Each row is a point on a tangle of strands that fork, close into loops and nearly touch. The rows are in no order.
Two points are linked if the straight distance between their rows is under 100. Some points are linked to none.
K844: [-35.7  -0.7 -14.1  18.5 -13.8  39.8  22.4   6.5  -5.8 -11.3 -13.0  -6.6
  -2.2 -11.1  -6.6 -13.6 -43.9 -37.1  16.4  -4.1]
K600: [ 12.0  14.5   5.2 -12.5  29.1 -31.3  -8.8   9.2  57.6 -20.0   6.5  -9.2
 -61.5  -2.1  13.6  -1.3  22.4  33.0 -32.6 -55.5]
K641: [-18.7 -11.3   7.7 -25.0  -4.9 -37.1 -21.8  -9.5 -23.2 -16.5   3.3   5.2
  21.5 -35.1  -2.9  17.0 -13.8  48.8  -1.4 -31.8]
K29: [  2.1 -10.2 -13.0  91.7  -5.2  24.7  -4.4  -8.9  17.0 -28.1 -10.6 -54.7
 -19.2  39.2  27.9  25.0 -14.2 -43.8 -14.5  42.8]
K670: [  8.2  37.6  -7.1 -40.6 -67.0  12.8 -19.1 -15.5 -43.7  12.2  29.0  45.0
  14.4 -12.7  -1.5  26.4   9.2   6.6  44.4   6.5]
K979: [  0.1  -8.5  -6.5 -35.2  26.5 -51.6 -18.0   9.2  32.3  -9.4   3.9 -20.0
 -46.9 -28.7  -0.9   8.9 -14.3  63.0  -0.4 -78.9]
K841: [ -0.9  35.0 -26.9 -25.0   8.4 -44.7  -1.6  20.7  42.0  -4.9  -4.6   9.3
 -66.1   2.5 -12.2 -23.1  58.1  29.5 -34.7 -35.3]
K315: [ 10.3  -6.9  10.0  14.6 -20.5 -15.5 -37.8 -17.6 -40.3 -23.9 -11.2 -52.8
  19.0  20.3  11.5  31.2  -0.7 -17.8   6.7  67.0]
K432: [ 32.7   6.7   3.5 -69.7  16.6  13.6  44.7   7.9 -26.1  32.2   1.3  34.0
  34.8 -12.6 -21.9   5.6 -11.3 -36.1  38.5  11.5]
K530: [-10.1 -44.4  37.7 -19.0  19.8 -67.9  32.0  28.0   9.9  32.8 -41.6   4.3
 -11.1 -36.3 -13.6  32.4 -20.2  33.8 -25.4 -18.2]
K822: [  7.0  -5.9 -45.0  -0.2  16.7 -55.8  15.8   1.4  50.8  22.6 -68.8 -42.8
 -21.9  19.8 -46.1  -1.8  47.4  11.4 -25.8   1.4]
K355: [-56.2  16.1 -20.6  25.1 -53.9 -27.7 -15.0 -15.8  -0.9 -28.3 -10.5  14.8
 -30.4 -22.2 -21.4  -7.9  19.0  49.3 -25.7 -31.2]
K568: [ 31.1  -6.7   4.5 -26.5   3.9 -10.5  -1.7  -9.7 -32.0  -8.1  -6.5 -32.4
  25.9   9.8   4.8  22.8   1.7 -33.0   8.5  50.7]
K946: [-29.9  -1.2 -18.1  64.7  -8.9  24.9 -51.1 -19.0  17.3 -17.7 -34.5 -52.4
  -2.6  35.8   3.4 -37.9   8.5  -3.1  -4.7  31.1]
K412: [  5.6 -38.9  40.7  29.7  13.6  -2.8  37.2  21.7 -20.5  -5.7  11.6 -10.7
   3.8  -6.4  18.9  38.4 -39.0 -42.6 -20.1  30.7]
K908: [ 36.8  29.8  -8.1 -54.5  18.0   2.7  17.0  -8.7  21.1  23.0  -3.7  23.1
 -11.6  12.7   6.0 -54.0  68.4 -19.2 -19.7   6.0]
K698: [  2.1 -13.6  -6.2  49.1 -28.4   8.5  15.2  18.0 -18.8  -1.4  44.6   2.6
  33.3 -34.3  23.7  55.8 -15.7   5.2 -19.7 -52.8]
K317: [-22.5   4.6 -42.5  52.0   0.5  44.3 -20.8   7.1  -6.9  18.7 -54.4 -20.0
   7.7  27.3 -41.6   2.2 -51.0 -16.7  30.5  40.4]
K251: [  6.2 -40.3  10.9  76.6  -5.0  28.5  25.6   0.8  27.8  -8.4  22.1 -31.4
   6.7  27.9  54.8   1.0  -3.3 -45.6 -15.7  24.4]
K62: [  2.7 -33.6 -39.5  34.5  43.3 -23.7  11.4  12.2   8.9  16.5 -53.4 -33.6
  21.9 -22.8 -28.5  33.1 -29.7  19.3 -23.0 -20.0]
K382: [  0.2  16.3 -40.1 -18.6   5.8 -69.2  10.8  35.1  48.7  18.1 -29.9 -18.5
 -68.2  10.3 -30.5 -15.5  70.9  26.4 -31.1 -14.2]
K11: [ 17.4 -47.6  25.0  55.9   7.2  14.7  36.4  12.3  -7.6  -4.9  33.5 -33.2
  27.6  14.1  38.3  34.3 -22.0 -43.3 -15.0  28.6]
K534: [ 40.7  37.3  33.6 -27.3  35.0  18.1 -45.4 -32.6  -5.1 -43.0  60.6  25.3
 -10.0  28.1   9.9 -10.5  -5.5  29.0  38.6   7.2]
K473: [-35.3  36.3  -9.5  -3.0 -28.6  20.4  11.7   7.3   2.8  29.7 -25.9  66.4
 -45.4  -2.8 -27.5 -53.7  20.7   8.2   3.9   6.2]
K851: [-40.8  32.2   4.4 -11.3 -26.7  52.3  -7.8  11.6  18.0  41.5 -18.4  46.4
 -24.3  27.5  -6.3 -67.6   2.2 -30.9  12.6  26.4]
K435: [ 23.9   3.4  -3.0  -8.1 -21.1  52.8  44.5 -21.2  17.4  -4.1  41.9 -20.7
  -4.7  56.4  13.1  -3.5  27.2 -39.5   1.7  34.7]
K768: [ 45.1  20.4 -23.8 -59.5  22.5  -1.8  -2.9 -17.3  22.2  17.0 -17.5  -2.0
   6.3   7.9  -2.1 -19.8  41.9  -5.8   1.8  -0.2]
K307: [-27.9  36.6 -29.6 -19.8 -24.4 -55.1  16.3   8.9  13.4  24.7 -16.4  59.5
 -57.3  -8.2 -38.8 -10.6  55.0  48.7 -19.8 -23.8]
K524: [  3.0 -57.3  20.3   3.3  42.7 -16.8  49.2  44.4 -21.5  -1.6   2.1  -5.1
  10.6 -35.4  -9.2  48.1 -59.3 -38.1 -28.5 -11.8]
K366: [-20.9 -56.4  20.0   1.0  35.7 -48.6  24.4  30.9 -26.0   7.8 -36.5   4.9
   4.2 -35.2 -35.8  38.9 -51.4   4.0 -20.9   2.7]
K606: [ 23.7   3.6  25.8 -59.0   9.9  46.2  34.8  13.3 -38.7  18.7  29.6  26.9
  36.9  11.9 -16.8 -23.8 -27.3 -45.8  54.5  24.2]
K912: [-26.0  -8.7  25.3  56.6  18.5  45.6 -22.1   9.6  23.6  11.5   1.0  16.6
   4.9  10.3  30.9 -45.4 -26.4  -9.6  12.0  -2.5]
K132: [ -5.1  -3.5  15.4  17.2  17.4   8.7 -24.3   1.2 -37.1 -45.9  36.8   5.5
  -8.6  -4.7 -10.3  24.1 -51.3   7.9  16.9  -2.2]
K491: [-22.9  43.6 -28.5  -6.2 -22.5 -14.3  22.6   0.6  -0.4  41.8 -25.9  90.7
 -50.2 -13.5 -44.2 -23.8  39.0  37.2  -4.4  -5.1]
K344: [-22.8  11.8 -15.5  -6.6 -80.2  23.5   8.2  12.7 -48.1  19.1  25.7  29.6
  31.0 -27.8   1.1  26.7 -13.1 -17.9  29.5 -14.5]
K287: [  8.3 -20.2 -45.4  40.8  15.6 -26.7  11.7   3.1  26.6  13.4 -61.3 -41.9
  -2.4  -5.1 -19.9  21.8  14.4   2.3 -48.7  -5.5]
K130: [ -5.0 -53.4 -14.0 -34.5   9.7 -47.6  36.4   6.8  -1.3  53.4 -55.0 -22.2
  58.6 -36.2 -20.9   2.9   1.4  -0.2 -13.7 -10.7]
K297: [-25.8  11.5  13.4 -49.1  -2.7 -20.6  35.6   2.7  33.2 -28.5 -14.6  -9.2
 -26.4  -8.9   5.2 -34.2  42.1 -28.0 -20.5 -15.7]
K708: [-15.4  32.8  11.3 -36.6 -19.0  -5.4  47.6  -2.5  19.6 -41.6   2.0  -0.5
 -46.0  13.0 -11.0  13.3   8.8 -33.8   4.7   5.7]
K638: [ -9.2  14.7  43.3 -26.1   4.6  51.8  16.4   3.2  -6.3   3.9  29.8  38.0
  -2.3  11.6   2.8 -38.1 -38.2 -26.6  44.1  15.9]
K612: [ 33.3  14.4 -17.5 -28.4  32.3  13.9 -25.0 -13.0   8.2   3.6   4.7  -2.9
  37.9  -8.8   7.0 -26.6  26.8  15.9   4.1 -25.4]
K734: [-18.5  -1.7 -14.9   8.3 -64.6  10.5  14.5  14.5 -35.8  15.8  27.9  24.8
  38.7 -49.6  18.4  30.5   4.0  -4.0  -8.6 -47.4]
K208: [ 30.3  29.7  22.3 -26.7  -5.5  -6.6 -27.4 -23.7   9.8  20.8 -16.1  19.4
 -13.9  23.3  12.8 -54.3  88.0  13.1 -16.1  42.5]
K21: [  4.1 -36.4 -32.6  30.5  -1.1 -49.0 -14.3  15.7 -24.5  11.2 -24.1 -36.0
  34.9 -30.8 -11.9  71.6 -22.4  32.2 -26.0 -20.6]
K840: [  9.4 -40.9 -14.2  -1.4  29.6   5.3  38.0  19.1  -7.4  33.6 -53.5 -27.7
  56.9 -28.5  -5.7  -2.3  -6.6 -35.0 -11.9   8.3]
K873: [ 45.5  43.2 -11.7 -24.0  41.4  16.4 -40.0 -15.8 -15.0 -28.3  39.9  23.5
  -4.4  15.3 -20.5  18.7 -22.9  39.7  36.5 -11.8]
K368: [  4.4  -5.0 -19.3  33.9 -27.3 -10.8 -41.0 -27.0 -28.5  -3.9 -46.7 -58.5
  18.7  31.1 -18.8  19.7   3.9   3.3  11.3  70.4]
K173: [ -4.9 -42.5  -0.3 -58.4  -7.9 -69.7  17.0   9.6   7.3  47.2 -30.9 -18.7
  17.4 -39.0   1.1  10.1  13.1  21.3 -16.5 -34.8]
K260: [ 38.8   1.8  -3.9 -62.2  15.7 -17.0  28.2   7.1 -22.1  14.0  11.1   8.3
   8.5   2.7 -16.1  43.6 -17.5 -25.4  19.8  15.4]
K834: [-18.5  -9.1 -14.3 -55.5  -1.4 -49.6 -34.8  -4.6  -4.1 -18.8  23.1 -13.0
  11.2 -43.9   8.3  11.1  -7.3  56.5   2.3 -74.4]
K101: [ 16.4  22.1  45.9 -28.2  36.9  40.7 -14.9  -6.5 -12.0 -23.1  44.9  36.7
 -10.1  22.2  -5.0 -35.2 -34.3  -1.3  48.7  17.4]
K693: [-10.1  -3.6 -22.8  62.5 -17.3  15.5 -56.1 -16.1  -9.2  10.8 -47.2 -49.5
  20.3  38.7 -32.0  -5.1 -19.0  16.6  19.0  53.5]
K975: [ 22.3  20.4 -14.2 -12.4  36.3  20.6 -18.5   1.8 -33.5 -44.5  61.4  19.2
  -7.1  13.2 -39.3  32.9 -51.4  15.6  35.2 -17.3]
K631: [ 12.2  10.7  29.6 -44.1 -11.8 -27.9 -41.6 -16.5 -27.7 -15.1  24.3  10.4
  17.2 -18.0  23.5  16.6  15.0  37.4   8.0  -4.2]
K842: [ -2.0  -4.4  39.8 -14.0 -10.0   3.0 -15.6 -17.1   4.6  25.1 -20.4  17.9
  13.0  -7.7  22.3 -60.9  52.3   5.3 -13.8  23.3]
K692: [ -1.1  26.6 -43.4  62.7  19.6  68.7 -12.2  11.4   6.7  -0.6 -18.4  -7.1
  -9.5  30.8 -36.5   1.6 -64.4 -22.6  35.9  17.1]
K50: [ 11.2  26.7 -15.1 -31.2 -17.2  25.1  46.1 -20.6  15.8 -30.6  31.7 -12.5
 -25.1  32.1  -7.3  13.7   5.9 -28.0   0.5   2.1]
K440: [ 30.1 -25.8  23.1  27.2  -0.6   1.5 -29.5  -3.9   5.7  17.8  42.5  14.1
  57.0 -13.3  75.4 -37.7  64.1  10.0 -13.2 -27.9]
K274: [  3.8  26.3 -35.8  60.4   9.3  62.0   8.2 -10.5  23.6 -29.7  13.6 -19.8
 -27.9  37.9 -13.0   3.4 -36.0 -21.9  11.5   5.8]
K881: [  1.2 -38.0   9.2  29.4   5.2 -29.8   0.9  32.3 -30.7  -0.9  22.2  -7.1
  32.7 -47.0  19.0  65.4 -33.1  14.4 -30.2 -41.0]
K36: [ 44.3  -3.0  17.1 -22.3  19.0  -0.6 -31.6  -8.6   6.1   6.8  44.8   0.8
  55.2  -9.0  48.5 -18.6  46.5  17.7  -6.9 -35.7]
K322: [ 18.0  25.4  10.0 -26.3 -46.1 -14.2 -12.1 -16.0 -25.1   0.4  18.5  24.8
  -1.7 -11.3  15.9  41.8  18.6  14.9   4.9   6.7]
K950: [ 12.2 -28.3  25.6  -6.2   7.3  41.3  80.7  -6.3  34.6   2.0  31.9 -10.1
  -2.8  34.1  30.1 -14.0  24.1 -48.2 -23.5  22.0]
K797: [-11.2 -24.2  57.9  17.4 -14.1  -2.6 -27.5 -12.0   8.2  15.9   7.7  28.5
  15.7 -19.2  62.3 -50.1  46.4  17.9 -20.8   1.7]
K194: [-38.3   4.9 -34.3  -1.0 -39.8 -36.9 -14.8 -27.4 -18.2  -1.1 -14.3  17.6
  14.9 -30.9 -37.9  23.5  -2.4  60.1  14.5 -33.8]
K254: [-11.1   8.8  -9.3  53.2  10.7  26.5 -24.6 -18.2  17.9 -42.2  -8.3 -47.6
 -17.0  30.8  12.8 -15.3 -10.7 -21.8   3.1  22.9]
K32: [-44.2   2.0  35.1  47.6  16.3  20.2 -31.7   0.4  -9.5 -56.3  24.2  -2.6
 -39.0  21.8   4.3  -5.5 -65.3  -7.7  22.6  21.0]
K947: [  2.8 -14.2  37.8 -27.0  11.1   0.2  42.3  -8.4  27.8 -25.8  23.7 -20.8
   0.4   5.2  37.5 -15.8  14.0 -36.0 -25.7  -8.2]
K779: [-20.6  17.1  21.1   2.5 -17.0  50.9 -30.0   4.2   1.7  25.1   4.4  30.0
   6.1  17.2  15.0 -43.1 -12.4 -12.7  31.8  19.0]
K621: [ -8.6  28.4  -8.7   7.9 -33.0   0.3 -19.9 -15.4  -1.8  -9.0   5.6  24.6
 -25.5 -12.5   6.6  -5.1  32.2  25.0 -16.8 -11.1]
K381: [-39.4  -7.1  36.9  68.3  35.5  32.6 -38.0   3.6  27.2 -25.4   1.2   5.1
 -22.5  28.4  28.0 -38.4 -56.3  -1.2  21.1  14.1]

A fork is a point with three links, a tip a point with one. Leave the first point through the second and follow the links. Name the first fork or tip that comes.
K912, K381 | K638
K382, K822 | K322
K638, K606 | K693
K173, K530 | K254
K412, K524 | K840
K881, K21 | K841
K873, K975 | K779

A piece is all that can be reached along the links. How many separate loops has the piece of each point below (a circle has one, a figure eight two, a Y none), and how many tips (points with one link)?
K631 | loops 4, tips 1
K947 | loops 1, tips 0
K842 | loops 1, tips 0

Name the points in between on the shortest way along the links from the first point to the second, in order.
K873, K822 | K534 K101 K638 K779 K851 K473 K491 K307 K841 K382
K621, K698 | K322 K670 K344 K734
K530, K693 | K366 K524 K412 K11 K251 K29 K254 K946
K606, K368 | K432 K260 K568 K315
